A landscape with many valleys, sampled at points; each row gives a point and its height.
A ball rolls from a point to the lowest of its 2 nearest points, and stops where none of them is lower. Distance is the straight distance between rows; heights are no part of it.
mabaz h=386: [111 128 158 120 145 127 163 119 145 119 143 121 161 172 174  67 137 122
 100 129 166 159 155 111  90]
pabap h=407: [121 122  94 163 140 201 187 185 140 139 125 118 115  83 151  79 134 137
 138 128 103 135 132 197  86]
kuz h=426: [165 114 128  73 111  39 117 115 134  97 148 145 106 188 101 121 111 119
 107  82 182 140  98 141 175]
gofi h=445: [115  98 136  88 114  68 114 146  94 132 168  99 105 150  66 163 140 114
 144 107  94 142 165  99 140]
tud h=609: [ 80  97 137 164 180 190 140 137 129 136  91 183 115 168 159 151 133 161
 132  91 137 120 119 183 105]
tadi h=716: [191  92 134 157 117  95 150 118 205 102 142 111 141 123 128 168 126  70
 120 129 158 150 203 100 136]
regu h=356: [147 160 145 111 133 136  73 138  55 125 157 137 155 120  93  81 118 149
 134 110 144 135  68 132 199]
led h=655: [ 73 132 143 160 146 184 136 165 190 137  82 144  91 137 163 166 107 114
 137 116  67 106  45 149 118]
Rog h=99: [109 133 149  96 149 100 122 133 110 142 141 152 114 184 138 100 128 137
 117 107 188 135 115 134 127]
dep h=206: [167  70 104 127  76 117 128 104 111 168 116  91 155  90 123 112 127 135
  96 117 163 140 141 137 163]
Neti h=307: [103 178 118  99 210 126 102  83 146  75 152 182 127 171 152 109 111 161
 124 127 106 120 104  89 121]
lufel h=557: [151 108  93  97  88  46 101  78 101  80 103  98 120  94  76 172 115 104
 114 103 115 117 135 104 166]
segap h=317: [157 139 144  85 115  97  97 144  75 123 147 138 137 135 110 101 113 140
 110 105 153 142  82 131 167]
situ h=252: [180 122 113 158 161 186 173 189 179 170 122 114 121  98 126 174 149  99
 158 151  80 129 142 141  89]
pimo h=617: [ 85 113 136 166 189 195 124 158 135 132 107 192 136 161 168 106 108 166
 135  66 125 108 107 178 118]
bis h=712: [155 209  58 164 143 172 124 138 128 123 140 135 113  63 142  91 127 141
 155 159  79 114  64 153 142]
lavo h=154: [191  94 114 144  74 111 138  92 118 155 121 113 154  94 140  89 118 100
  99 133 169 133 148 140 149]
fotu h=483: [101  88 142 101 107  93 123 129  80 146 122 145 107 157  91 144 140 131
 128  90 164 117 141 144 140]
rafos h=575: [160  67 129 151 107 142 150 135 163 144  94 163  85  87 128 183 133 115
 141 166 159 119 133 167 115]
Ged h=451: [143 155 141 109 164 135 118 139 148 123 130 184 138 144 157 116  93 142
 138 126 161 127  90 144 107]
nefen h=626: [ 62  95 144 134 169 172 130 116 177 151 139 144 150 179 131 120 110 162
 118 114 131 109 134 121  92]
Tob h=373: [138 106 102  69 119  40 108 105 123  86 155 150  88 202  88 137 123 125
 122  83 145 135  91 137 166]
tete h=635: [ 76 147 161 204 172 192 122 160 145 123  99 166 114 143 155 134 101 149
 171  87  84  74  81 154 135]
depib h=285: [110 195  78 179 112 181 153 150 136 162 127  60 118  62 130  89 151 156
 147 156  91 129 122 140 160]
biv h=374: [122 141 138 124 118 131 109 160  83 152 156  55 160  95  95 122 160 149
 136 133  91 151 142  88 160]
suso h=305: [123 138  95 115 103 174 135 153 117 191  99  96 102  68 139 107 160 156
 113 134 125 160  61 176 167]
bor h=687: [185  99 132 148  80  76 137 111 183  76 130  80 149 120 107 162 138  77
 112 116 154 148 192 115 136]
nufo h=742: [138 198  50 155 104 153 145 118 129 152 154 115 132  56 143 104 150 115
 103 186  87 139 123 125 114]
dunet h=762: [152  98 134 115 108  75 162 120 166 109 133 108 128 144 125 148 128 118
 107 134 177 153 177 116 121]
bebu h=184: [108 178 128 107 136 103  97  86  72  72 139 137 137 126 147  97 131 105
 137 142 103 121 155  63 136]
Laku h=209: [ 79 170 132 113 161 121 128 127 142 106 120 147 104 139 143 143 127 161
 141 150 117 121 118 107  86]
Gete h=528: [130  89 102  96  64  38 122 109 141  80 146  85 116 176  64 149 133  83
 147  79  87 140 141 108 143]
rubid h=433: [109 114 116 179 148 198 189 183 151 120 130 136 145  81 171  60 114 144
 140 106  93 118 159 170  96]
sok h=486: [124  88 126 100  82  41 132 130 124 117 177  93 107 196  57 158 130  94
 134  96  98 150 172 101 153]
faz h=434: [ 83 159 145 166 145 175 124 165  70 121  90 124 113 118 123  99 134 152
 184 103 144 106 126 172 136]
femab h=385: [109  63 137 181 121 195 163 147 173 167  79 178 127 128 141 187 121 115
 141 117  94  91  98 153 111]
zised h=595: [182  79 132 149  81 113 127 121 130 155 119  99 129  76  92 189 135 112
 127 149 152 127 180 138 145]
kag h=334: [124 146  93 144 119 184 146 164 126 166  95  77  76  79 149  93 151 143
 135 136 118 156  77 199 153]
kor h=370: [113 148 126 141 142 170 145 158 189 123 124 148 142 107 140 170 114 127
 143 149  35 104 144  77  85]
radol h=188: [111 172 135  86 143 101  99 134  94 120 144 161  99 177 122  97 121 153
 138 108 154 132 105 114 134]
fafek h=414: [109  59 152 175 131 165 142 122 158 153  89 182 128 128 133 190 123 137
 148 133 140  95 133 151 121]
Subo h=563: [158 137  99 112 116 113 151 107 144 120 127 151 119  79 164 139 110 122
 122 170 118 135 131 122  89]
Giga h=553: [150  54 142 140  91  90 134 107 145 100 112 125 121 182 103  97 133 105
 107  77 202 110 159 155 163]
veteb h=359: [ 79 173 129  88 153  81 126  93 105  86 158 124 100 170 110 125 140 130
 141 141  87 140 172  66 125]
magar h=581: [ 93 140 151 113 169 148 167 161 160 145 127 113 114 132 137 138 146 160
 139 131 150 153 159 145  86]
sika h=556: [ 87 125 141 134 160 160 168 168 193 142 127 125 138 127 157 132 132 163
 134 128 114 144 135 134  81]
nufen h=422: [145 116 143 101 138 122 110 177  96 173 137  67 139 110  80 193 175 155
 138 128  98 153 143 120 161]
nebu h=306: [125 127 102  75 133  61  94 103 100 118 136 172  63 178  83 158 106 131
 137  93 135 132  99 136 164]
Piden h=413: [ 86 167 131 130 144  92 106 108 129 112 174 125 111 203 109 111 131  99
 129 152  94 132 178  58 113]
kodo h=567: [142  99 104  96  84  30 114 106 121  73 128  93 126 135  70 175 126 103
 125  90 113 130 140 118 149]
tadid h=403: [169 112  90 120 129  63 123  58 179  54  98 150 120 126 144 142 112 100
 113 118 129 113 151 103 137]
sizo h=468: [145 115 107 112 121  72 118  76 149  78  95 144 101 108 121 167 112 120
 119 154 136 110 137 111 118]
Toloz h=603: [135  85 134 123  59  48 100 118 129  87 130  84 125 121  56 166 129  97
 129  88 140 126 150 120 150]
Feza h=481: [195 148 140 126 127  68 104  85 147  80 131 143 140 202 126  88 101  82
 115 114 143 108 116 125 159]
Lizi h=517: [105 101 164 126 109 112 123 140 100 145 100 134 103 140  76 174 147 129
 137 130 156 111 152 134 121]
Gad h=182: [ 95  93 138  82 127 100 148 128 114 139 133 130 119 199 119  89 135 142
 111  93 187 152 140 125 127]
tepe h=328: [122  74 133 103  94  85 106 119  71 134 148  99 147 115  95 126 137 130
 111 102 133 141 107 126 153]
lebag h=315: [127 165 126 103 108 104 118 115  90 112 149  75 150  89 144 130 141 118
  97 158  85 168 158  77 167]
kugen h=469: [ 82 128 158 120 123 143 119 149  53 155  96 129  97 134  95 156 155 137
 162 123 131 125 109 156 129]
nor h=732: [157 216 101 149 133 162 113 110 105 114 154 143 144  73 165  64 113 129
 136 152 117 128 107 113 139]
Pugak h=327: [136 171  81 192 136 197 158 163 142 174 124  73 132  62 112  88 161 130
 141 158  78 125 157 166 126]
lita h=669: [117 136 111 139 139 174 141 164 178 128  75 153  81 110 159 154  99  97
 151 139  63 114  36 149  99]
miz h=507: [181 106 158 115 101  91 125 112 106 125 118 124 154 178 138  57 122 101
 108 108 177 118 126 137 154]
mura h=494: [105 117 168 154 150 134 141 105 171 114 158 135 174 182 149 122 116 116
 110 150 115 125 173  71 102]
rul h=518: [159 121  98  90 125  50 108  63 113  75  82 134  98 101  99 176 127 109
 129 117 125  98 141 122 144]
bonid h=411: [165 135 131 172 133 168 144 136 143 155 119 120 152  71 114 156 127 112
 147 174  89 123 156 105  80]
duta h=455: [ 94  78 147 106 118 134 127 155  58 156 113 124 129 132  91 124 156 145
 122 102 151 136 152 149 133]
pufa h=284: [149 132 125 154  85 118  89  92  94 169 130  92 158  77 121 107 125 118
 113 141 116 139 150  97 143]
Sen h=466: [136 106 156 129  96  93 111  93 105 136 127 128 140 207 100  73 119  87
 118 109 144 102 152 103 132]
sizar h=435: [155 137 124 166 126 176 125 149 140 149 124 202 156  79 143 128  84 115
 152 122  87  84  74 127 105]
fasut h=400: [178 164 114 101 185 133 112  86 133  86 125 195 143 114 172 113  95 106
 128 134  87 117 116  90 124]
ses h=534: [136 109 127 130 120 124 158 128 166 139 126 154 131 116 150 153 109 130
 130 164 129 128 136 118  87]
Zaze h=598: [ 57 106 149 146 169 182 158 151 130 138  84 150  99 159 138 153 135 164
 133 111 152 133 138 187 101]
paga h=342: [136 136 150 174 123 171 105 121  97 155 105 151 145  89 130 105 116 119
 154 134 136 110 125 127 110]
Meleg h=279: [141 104  92 118  92 150 124 136 108 202 105 107 131  75 129 117 144 175
  98 137 136 162  68 161 171]
moniz h=352: [100 146 143 100 145 118 163 123 143 132 141 116 135 173 148 108 145 142
 106 134 166 162 157  99 102]
detur h=168: [132 189 126 143 112 134  73 107  69 109 131 125 142  76 128 102 115 133
 158 144 116 106 117  92 140]
diba h=453: [ 95 117 139 175 161 195 167 171 161 120 132 136 164 117 161  77 116 156
 149 103  99 112 180 129  95]
Gipof h=424: [ 94 154 125  86 121 118  92 148  56 117 127 121 112 100 112 123 143 168
 155 131 109 132  64 127 162]
vemu h=470: [124 151 133  75  88  85 132 118  99  75 146  83 157 152 195 101 131  93
  73 148 119 178 147 102 160]
sezeg h=347: [112 148 142 116 109 110 121 147  75 120 177  54 180 107 126 107 158 126
 115 144  95 168 151  70 179]
riki h=539: [151 110 129 130 109 137 144 143 138 152 102 154 105  94 144 162 121 125
 135 168 143 129 108 156  87]
bipa h=546: [140  88 152 124  95 107 113 146  88 165 106 104 108 116  62 193 149 135
 131 140 124 127 141 144 148]
noze h=482: [137  95 112 162 111 182 168 148 150 161 124 168 139  95 141 126 119 116
 141 133 100  93 122 138  84]
sol h=472: [ 78 150 133 159 160 175 166 153 187 119 165 140 168 130 183  99 114 147
 130 106  89 130 158 105  90]
Pogob h=357: [107  78 138 179 148 209 166 167 171 158  71 134 112 126 133 179 127  93
 145 135  73 122 110 165 100]
tif h=578: [ 85 108 144 126 160 169 170 179 134 140  58 113  86 151 147 143 160 146
 139 119 140 159 123 204 109]
tuv h=219: [140 158 126 128 108 118  61 102  67 135 136 115 145  83 123 104 119 147
 122 133 105 115  88 105 175]
tudu h=634: [150  80 131 155 100  72 118  80 202  75 129 144 130 146 133 137 117 102
 112 124 183  98 143 114 127]
lon h=369: [ 94 136 106 112 193 152  80  93 140 135 165 173 114 195 116 189 108 170
 119 134 108  98  65 147 112]
Zaz h=408: [155 137 119 146 134 169 160 156 164 145 150 143 153  85 144 157 123  96
 145 162  60 123 156  95  89]
mibi h=249: [ 96 116 134  73 116  76 159 129 121 135 168  97 123 195 113 103 152 127
 104 111 152 164 160 113 128]
kobi h=473: [178 116 124 118 111 130 151 161 130 172 119  77 120  75 101 175 146 128
 113 153 120 160 155 134 137]
Lofom h=508: [123  81 115 129 160 162 180 139 187 150 103 176 117 135 166 155 122 161
 127 133 175 135 110 174 107]
nol h=764: [199 101 129 108 114 102 165 155 148 132 156  80 136 109 135 177 154 106
 106 131 164 173 197 122 133]
Rozu h=467: [ 69 157 159 132 139 158 128 160  97 136 112 116 108 117 114 109 142 157
 171 113 134 123 144 140 110]
nuzi h=431: [ 83 112 150 123 120 145 107 158  47 156 139 112 135 109  96  99 141 146
 146 102 141 123 138 129 153]
terep h=258: [151 168 136  75 145  91  96 131  98 106 142 175 120 162 109 104 102 127
 116 111 154 141  98 117 146]
Ronu h=480: [145 125 118 116 155 145 159 138 177 148 129 190 134 137 166 141 110 147
 121 119 170 132 100 149 108]
terav h=250: [139 136 132 137  81 104  61  94  69 143 135  96 150  93  97 105 125 124
 109 144 108 111 109  85 157]
tekes h=372: [138 186  94 108 173 153 143 109 140  74 117 183 137  93 192 114 104 141
 141 144  78 118 113  99 122]
Kef h=498: [ 98 169 145 119 121 155 131 168  92 127 119  89 122  88 114 117 157 164
 152 130 128 139 130 139 135]
nogos h=511: [152 155 133  71 132  72 133  99 130  81 141 137 131 185 171  86 108 119
  90 126 156 154 121 121 140]
Niris h=450: [ 98 165 142 136 133  83 108  70 137  85 149 132 136 208 133 104 114  86
 116 157  95 112 166  67 106]
sagi h=109: [146 134 141 127 198 150 166 184 199 146 148 121 143 149 155 165 146 145
 135 135 125 152 183 113  93]
zab h=302: [110 136 149  87 138 103 159 157 125 137 155  91 121 161 116 123 153 144
 112 123 156 168 180 107 122]
zipa h=526: [155 139 111 101 105 106 120 108 104 130  86 116 106  78 118 162 125 139
 121 171 106 128 124 125 134]
div h=549: [152 162 100  85 125 113 135 118 110 109 106 133 108  70 148 137 131 151
 123 168 113 147 116 123 121]
bav h=283: [104 144 136 104 163 101 107 104 132 118 122 176 116 150 128 144 106 143
 136 140 136 105 113 103  99]
Folur h=86: [116 205 130 132 138 131  94 102  78  72 139 150 135 104 143  91 112 135
 163 147 111 103 123  82 135]
pigel h=207: [124 172 134 156 115 177 128 156  92 152 150  52 177  78 118  84 149 152
 128 130 120 157 182 105 185]
gaf h=492: [ 56 126 145 128 130 140 140 147  83 154 106 145  70 174  99 165 169 140
 161 106 140 127 127 154 121]
ser h=510: [ 59  89 137 121 133 130 137 134  83 167 106 163  76 200  98 150 155 149
 140  92 163 133 148 165 124]
Rutul h=217: [127 160 165 120 151 154 153 164 117 124 153  81 169 140 152  97 150 105
 132 120 143 168 205  97 113]
Sotiv h=280: [ 79 161 135 133 169 136 114 108 157 102 141 148 133 145 128 143 113 156
 135 148  78 100 126  74  89]
geral h=490: [172 138 112 119 132 172 148 153 121 170  97 160 102 104 149 132 130 125
 139 133 161 143  59 202 121]
gafo h=291: [ 92 176 143  99 145 100 128 133 114 100 133 125  99 146 121 140 142 143
 141 148 111 141 155  89 100]
Bupo h=459: [152 114  86 163 118 173 155 146 145 167 131 177 152  76 135  98 120 107
 148 132  85  88  76 146  87]
lisiz h=741: [143 200  65 156 113 158 124 105 117 129 175 132 150  63 172  86 127 111
 123 176  84 138 127 111 125]
tet h=186: [158 114 134 137 170 181 178 187 183 169 126 120 142 127 140 174 138 130
 146 140 112 131 175 129  88]
Padud h=671: [155  55 131 175 108  94 118 102 218  98 130 175 111 123 132 149 117 115
 118 116 182  96 132 130 139]
Kib h=529: [ 79  81 127 130 161 145 126 106 123 156 131 178  93 207 122 156 139 152
 124  97 185 125 128 171 127]
Ruf h=384: [153 111 138  95 103 101 132 117 119 131 119 125 135 118 129 123 110 125
 117 125 178 129 126 139 113]
riker h=189: [131 174 144 123 178 136 157 167 173 126 167 112 147 156 162 165 150 124
 124 145 124 166 190  90  91]
Denam h=700: [178  62 116 152 113 112 129 105 168 119 121 190 113 117 138 154 113 120
 130 123 205 102 119 148 139]
rem h=387: [ 76 115 126 127 178 181  79 101 133 149 176 175 125 192 125 168 106 158
 109 100 130  80  65 151 118]
Tizaf h=723: [150 212  52 153 110 175 121 130 127 168 126 124 114  62 142  85 148 146
 128 161  92 134  68 152 170]
Beb h=527: [159  71 147 119 105  93 129 108 110 124 119 128 137 213 121  67 128 110
 108  84 196 118 140 154 160]
Rifi h=337: [ 99 170 102 101 196 137 121  89 154  74 135 180 140 136 179 118 108 156
 129 122  77 110 116  80 119]
vuta h=590: [124  87 126 130 157 101  95  73 179 108 167 157 123 199 115 147 109 135
 107 123 186 100 109 132 136]
rugos h=324: [189 120 114 129 118  61  98  77 157  71 113 157 119 142 121 153  96 100
 119 108 171  98 126 117 150]
buz h=604: [ 55 126 151 111 175 140 146 139 161 153 127 123 107 165 128 149 143 171
 121 126 151 145 139 139  85]
Vege h=371: [120 138  87 161 134 185 176 175 133 158 105  89  89  75 142  82 151 126
 135 139 125 142  99 197 109]
Sab h=404: [ 95 116 150 143 189 176  90 114 150 147 148 201 155 186 127 151  94 151
 124  90 153  98  87 146 115]
mabap h=475: [102 133 141 140 136 103 113  74 161 102 145 135 163 203 166 100 111 106
 106 152 114 116 148  81 105]
Sezek h=491: [ 79 138 153 138 157 158 145 131 176 126 164 132 177 160 166 113 118 126
 123 136 111 137 164  75  86]
nera h=731: [151 180  65 145  97 151 131 117 119 173 126 124 116  67 132 100 138 146
  96 167 104 143 100 142 129]
Piru h=264: [141 166 130 103 116 101 119 106  95  95 131 108 135 100 133 121 128 111
 121 158 112 145 154  76 129]
dadid h=245: [135 162 150 138 142 182 143 171 100 128 163  63 173  92 136  97 157 124
 124 114 125 161 200 111 147]
dip h=448: [165 110 126 105 126 123 121 165 115 191 105  62 122  86  82 203 163 141
 114 157 108 153 127 143 162]
gem h=465: [165 120  90 125 117 173 164 145 121 174 113 139 111  85 145 101 139 140
 131 134 155 146  99 183 101]
bak h=262: [116 185 121  87 185 104  91  95 125  98 149 177  95 188 134 105 113 153
 118 126 132 120 106  97 133]
zel h=410: [118 156 144 176 141 179 113 150 130 122 112 177 130  96 144 123  90 131
 168 122  88  79  85 130 105]
demu h=308: [143 104 122 159 136 195 166 174 170 167  93 111 107  95 119 172 142  93
 162 170  87 131 118 158  87]
pev h=698: [155 187  39 155 159 178 140 145 150 121 121 139  98  81 139  97 138 101
 144 173  62 100  35 169 112]
vutak h=247: [197 122 131 137 104  81  96  79 132  90 114 145 142 130 126 123  94  83
 120 135 164 110 119 114 135]
teb h=248: [138  76  99 128  82 134 134 131 109 197 111  94 151  76 112 122 148 162
  94 137 152 159 128 157 173]
Mefus h=314: [139 106 131 109  91  55 119 116 120 109 120 137 123 141 108 141 117 122
 115 115 172 122 126 121 140]
mili h=571: [160  54 135 134  83 111 125 144 111 163 109  83 131  80  77 201 150 136
 123 124 158 133 163 155 161]
ziki h=382: [117 173 147 127 130 155  97 153  59 121 145 128 138 110 123  84 117 163
 152 102 155 126  84 137 175]
ruk h=647: [162  79 137 142  70  66 114 118 160  71 126  87 122 102  84 160 143  95
 126  88 169 127 175 120 148]
kod h=399: [ 75 143 126  92 115 100  83 138  44 132 143 119 104 111  80 140 141 164
 162 136  83 121  94 104 155]
zonu h=505: [156  90  94 133 109 151 173 134 176 158 135 185 153  98 149 145 116 116
 130 145 116 104 113 113  90]
novi h=502: [149 140 121 101  91 111 131 131 115 156 116  91 126  67 107 156 140 139
 110 165 117 149 135 123 128]
Roliz h=474: [168 129 121  58 114  58 130 106 138  90 139 138 122 174 142 114 123 130
  96 105 190 152 111 137 147]
mukav h=406: [ 94 154 145 142 127 164  99 145  41 133 127 116 136 106 113  76 136 159
 172 100 142 109 118 150 156]
pase h=452: [185 166 138 102 139  85 108  62 116  67 120 150 158 182 161  90 106  73
 103 129 111 118 123 106 154]
teraz h=625: [ 58 122 145 181 176 181 131 152 150 117 105 164 136 152 163 104 111 172
 153  84 102  91 126 154 116]
Kis h=246: [119 195 104 174 111 186 137 148 111 146 141  58 149  57 125  85 142 156
 150 140 101 141 154 124 166]
Tivi h=524: [ 94 148 146 120 122 156 147 182 100 140  89  84 100  87 125 135 154 153
 152 139 128 150 100 162 121]
noku h=432: [153 104 116 107 105 143 153 128 109 156 123 123 147  87 138 101 132 133
 114 134 171 151 130 160 120]
Nasak h=381: [161 127 123 183 139 194 140 149 125 185 116 119 148  69 110 136 136 111
 156 149  99 119 177 137  95]
rin h=551: [ 94 138 152 132 140 179 159 175 118 134  74  94  76 108 136 139 138 127
 151 128 140 158 104 187 114]
Dem h=425: [133 141 151 116 185 150 104 114 158 122 145 196 134 174 132 140  90 146
 119 115 151 117  90 137 127]
nen h=613: [108  81 136 126 160 138 121  95 182 135 156 154 150 190 138 127 112 145
 100 120 160 103 116 119 102]
Mukis h=67: [194  93 125 162  52  92 114  78 131 125 122 103 156 110 110 110 110  82
 111 125 161 117 143 130 140]
nal h=722: [160 186  89 160 131 178 115 128 120 138 137 146 129  70 152  90 114 128
 140 157 108 116  78 145 110]
lolod h=166: [182 109 133 159  76  78 109  57 129  99 121 116 147 114 130 115  96  80
 115 141 141 117 136 100 117]
raku h=446: [157 141 136 101  84 109 135 109 114 105 143  91 157 121 179  91 135  88
  87 149 137 180 143 112 141]
Bovo h=339: [ 79 140 127 118 181 123  95  96 148 126 137 169  97 179 114 183 113 162
 133 140 120  93  93 124  96]
sipab h=377: [123 145 159 103 105  93 106 131  78  95 179  66 168 160 126 105 150  82
 111 139  84 159 161  73 174]
fek h=355: [138 128  94 201 147 207 147 159 132 163 119 104 140  64 127  97 139 119
 158 141  75 119 167 164 101]
Taz h=496: [119 161 140  91 115  73 140 106 121  78 147 113 149 198 182  82 129  84
  88 144 130 150 149 105 140]
Dur h=405: [ 91 119 147  91 105  90 122 159  89 125 149 105 107 135  75 147 147 138
 138 124 114 137 145 103 132]
guta h=631: [ 53  86 139 137 174 202 130 133 157 155 134 129 142 172 133 171 127 185
 102 101 128 111 119 158  94]
Tiket h=251: [163  58 113 133  64  90 132 106 125 152 141  68 188 110 111 102 139 123
  75 103 156 156 130 138 181]
luku h=519: [172 124 134 119 132  64  91  74 161  91 139 158 108 215 101 117 105  99
 115  95 169 104 111 147 163]
mufo h=380: [109 167 151 164 141 161 109 133 114 114 129 157 134 105 149 104 110 140
 171 123 121  93 111 116  99]
seb h=440: [128 122 182 143  99  86 127 105 116 129 140 101 145 205  99  86 121  85
 128 130 127 110 185  94 125]
tofo h=313: [134 136 139 164  97 158  87 108  73 179 108 119 145  65 118  98 123 134
 131 138 134 123 133 127 141]
rago h=743: [215 115 131 132 126  84 138 151 174 112 151  84 135 137 136 190 152  72
 119 123 175 142 198 119 140]
zade h=288: [140  55 130 118  88  66 124 126 103 129 146  70 179 135  96  99 143 115
  94  94 137 142 118 142 176]
dof h=409: [129 134 171 125 111  92 118 126  93 119 147  84 166 172 118 102 142  84
 121 136 116 141 193  86 135]
Zosa h=645: [ 62 127 155 179 159 183 140 154 174 126  88 158 114 148 172 161 103 153
 145  96  84  98  68 153 119]
zelaz h=621: [ 50  94 126 117 177 156 121 109 164 163 152 131 116 185 125 167 132 177
 111 131 152 123 111 166  88]
met h=364: [ 98 106 145 101  99  83  92 131  68 143 140 117 120 126  85 127 133 136
 140 126 116 122 114 111 148]
kini h=129: [ 96 193 155 105 154 133 157 167 137 101 164  94 146 145 152 123 149 122
 130 140 129 173 182  91 110]
Fel h=606: [172  64 134 160  93 128 140 127 145 156 102 131  94  75 103 202 148 105
 138 166 160 116 156 153 127]
vudaz h=559: [152  87 130 146 147  82  85  82 187  84 157 179 111 196  97 147 114 118
 107  93 194 101 104 159 163]
sili h=740: [153  86 147 146 125  90 165 108 209 121 152 126 134 142 133 155 128 106
 106 137 165 133 186 107 120]
bezo h=684: [143 146  73 140 144 178 146 151 148 118 101 140  91  79 154 136 116  87
 155 162  58 113  31 162  98]
fofak h=514: [137 125 128 135 127 161 147 141 128 148  86 154  98 113 148 161 127 132
 149 145 153 128  79 174 113]
Dite h=428: [194 173 111  96 158  99  91  78 103  71 131 161 145 134 161  93  97 100
 107 133 106 125 120  94 151]
Goba h=208: [124 128 127  80 108  56 102 118 105 108 122 159  81 146  94 167 116 133
 128 128 148 112 107 119 125]
pozep h=398: [ 94 123 150 109 134 138 112 190  74 164 144  61 142  98  91 142 169 165
 145 134  93 156 127 124 173]
sude h=533: [100 111 133 125 153 180 168 162 191 148  99 153 110 134 168 147 125 170
 128 124 127 137 101 176  86]
gor h=594: [162  76 131 159  94  68 121  95 187  80 117 113 120 167 115 119 135  96
 117  94 189 108 144 136 143]
Nilez h=489: [152 113 169 124 109 121 119 112  77 126 130 121 157 182 134  38 117 112
 117 113 158 117 139 116 134]
suz h=447: [ 85 148 140 117 120 143  96 167  46 135 111 119 100 118 101 146 154 151
 164 120 114 121  61 149 164]
neb h=326: [ 73 158 138 145 159 164 122 132 183 119 128 151 140 114 139 165 102 156
 148 137  57  96 111  82  92]
Pelu h=550: [163 115 108  96  95  79 106  82  97 102 105 102 133  81 117 157 126 122
 105 133 112 133 131 112 141]
bazut h=417: [128 153 158 111 108 124 157 124 111 116 148 108 160 145 178  66 131 101
 103 143 144 162 157  99 127]

For each start below, name the point where the ball stops.
Fel -> Goba
nen -> Rog
gor -> Folur
magar -> Laku
zipa -> Folur
zonu -> Folur
sol -> Mukis
pimo -> Rog
bipa -> Rog
ser -> Mukis
vemu -> Rog

Call two points neighbours if one is among the 2 nearest of the other. Go from one point of each pair to the other, from neighbour to neighbour, staying as low as possible. Name the highest point that can't be avoided.
ses / Mukis -> lufel
ses / Goba -> riki
sagi / pigel -> dadid
pigel / Laku -> bonid
sagi / Mukis -> mura
Goba / Rog -> nogos
sagi / kini -> riker
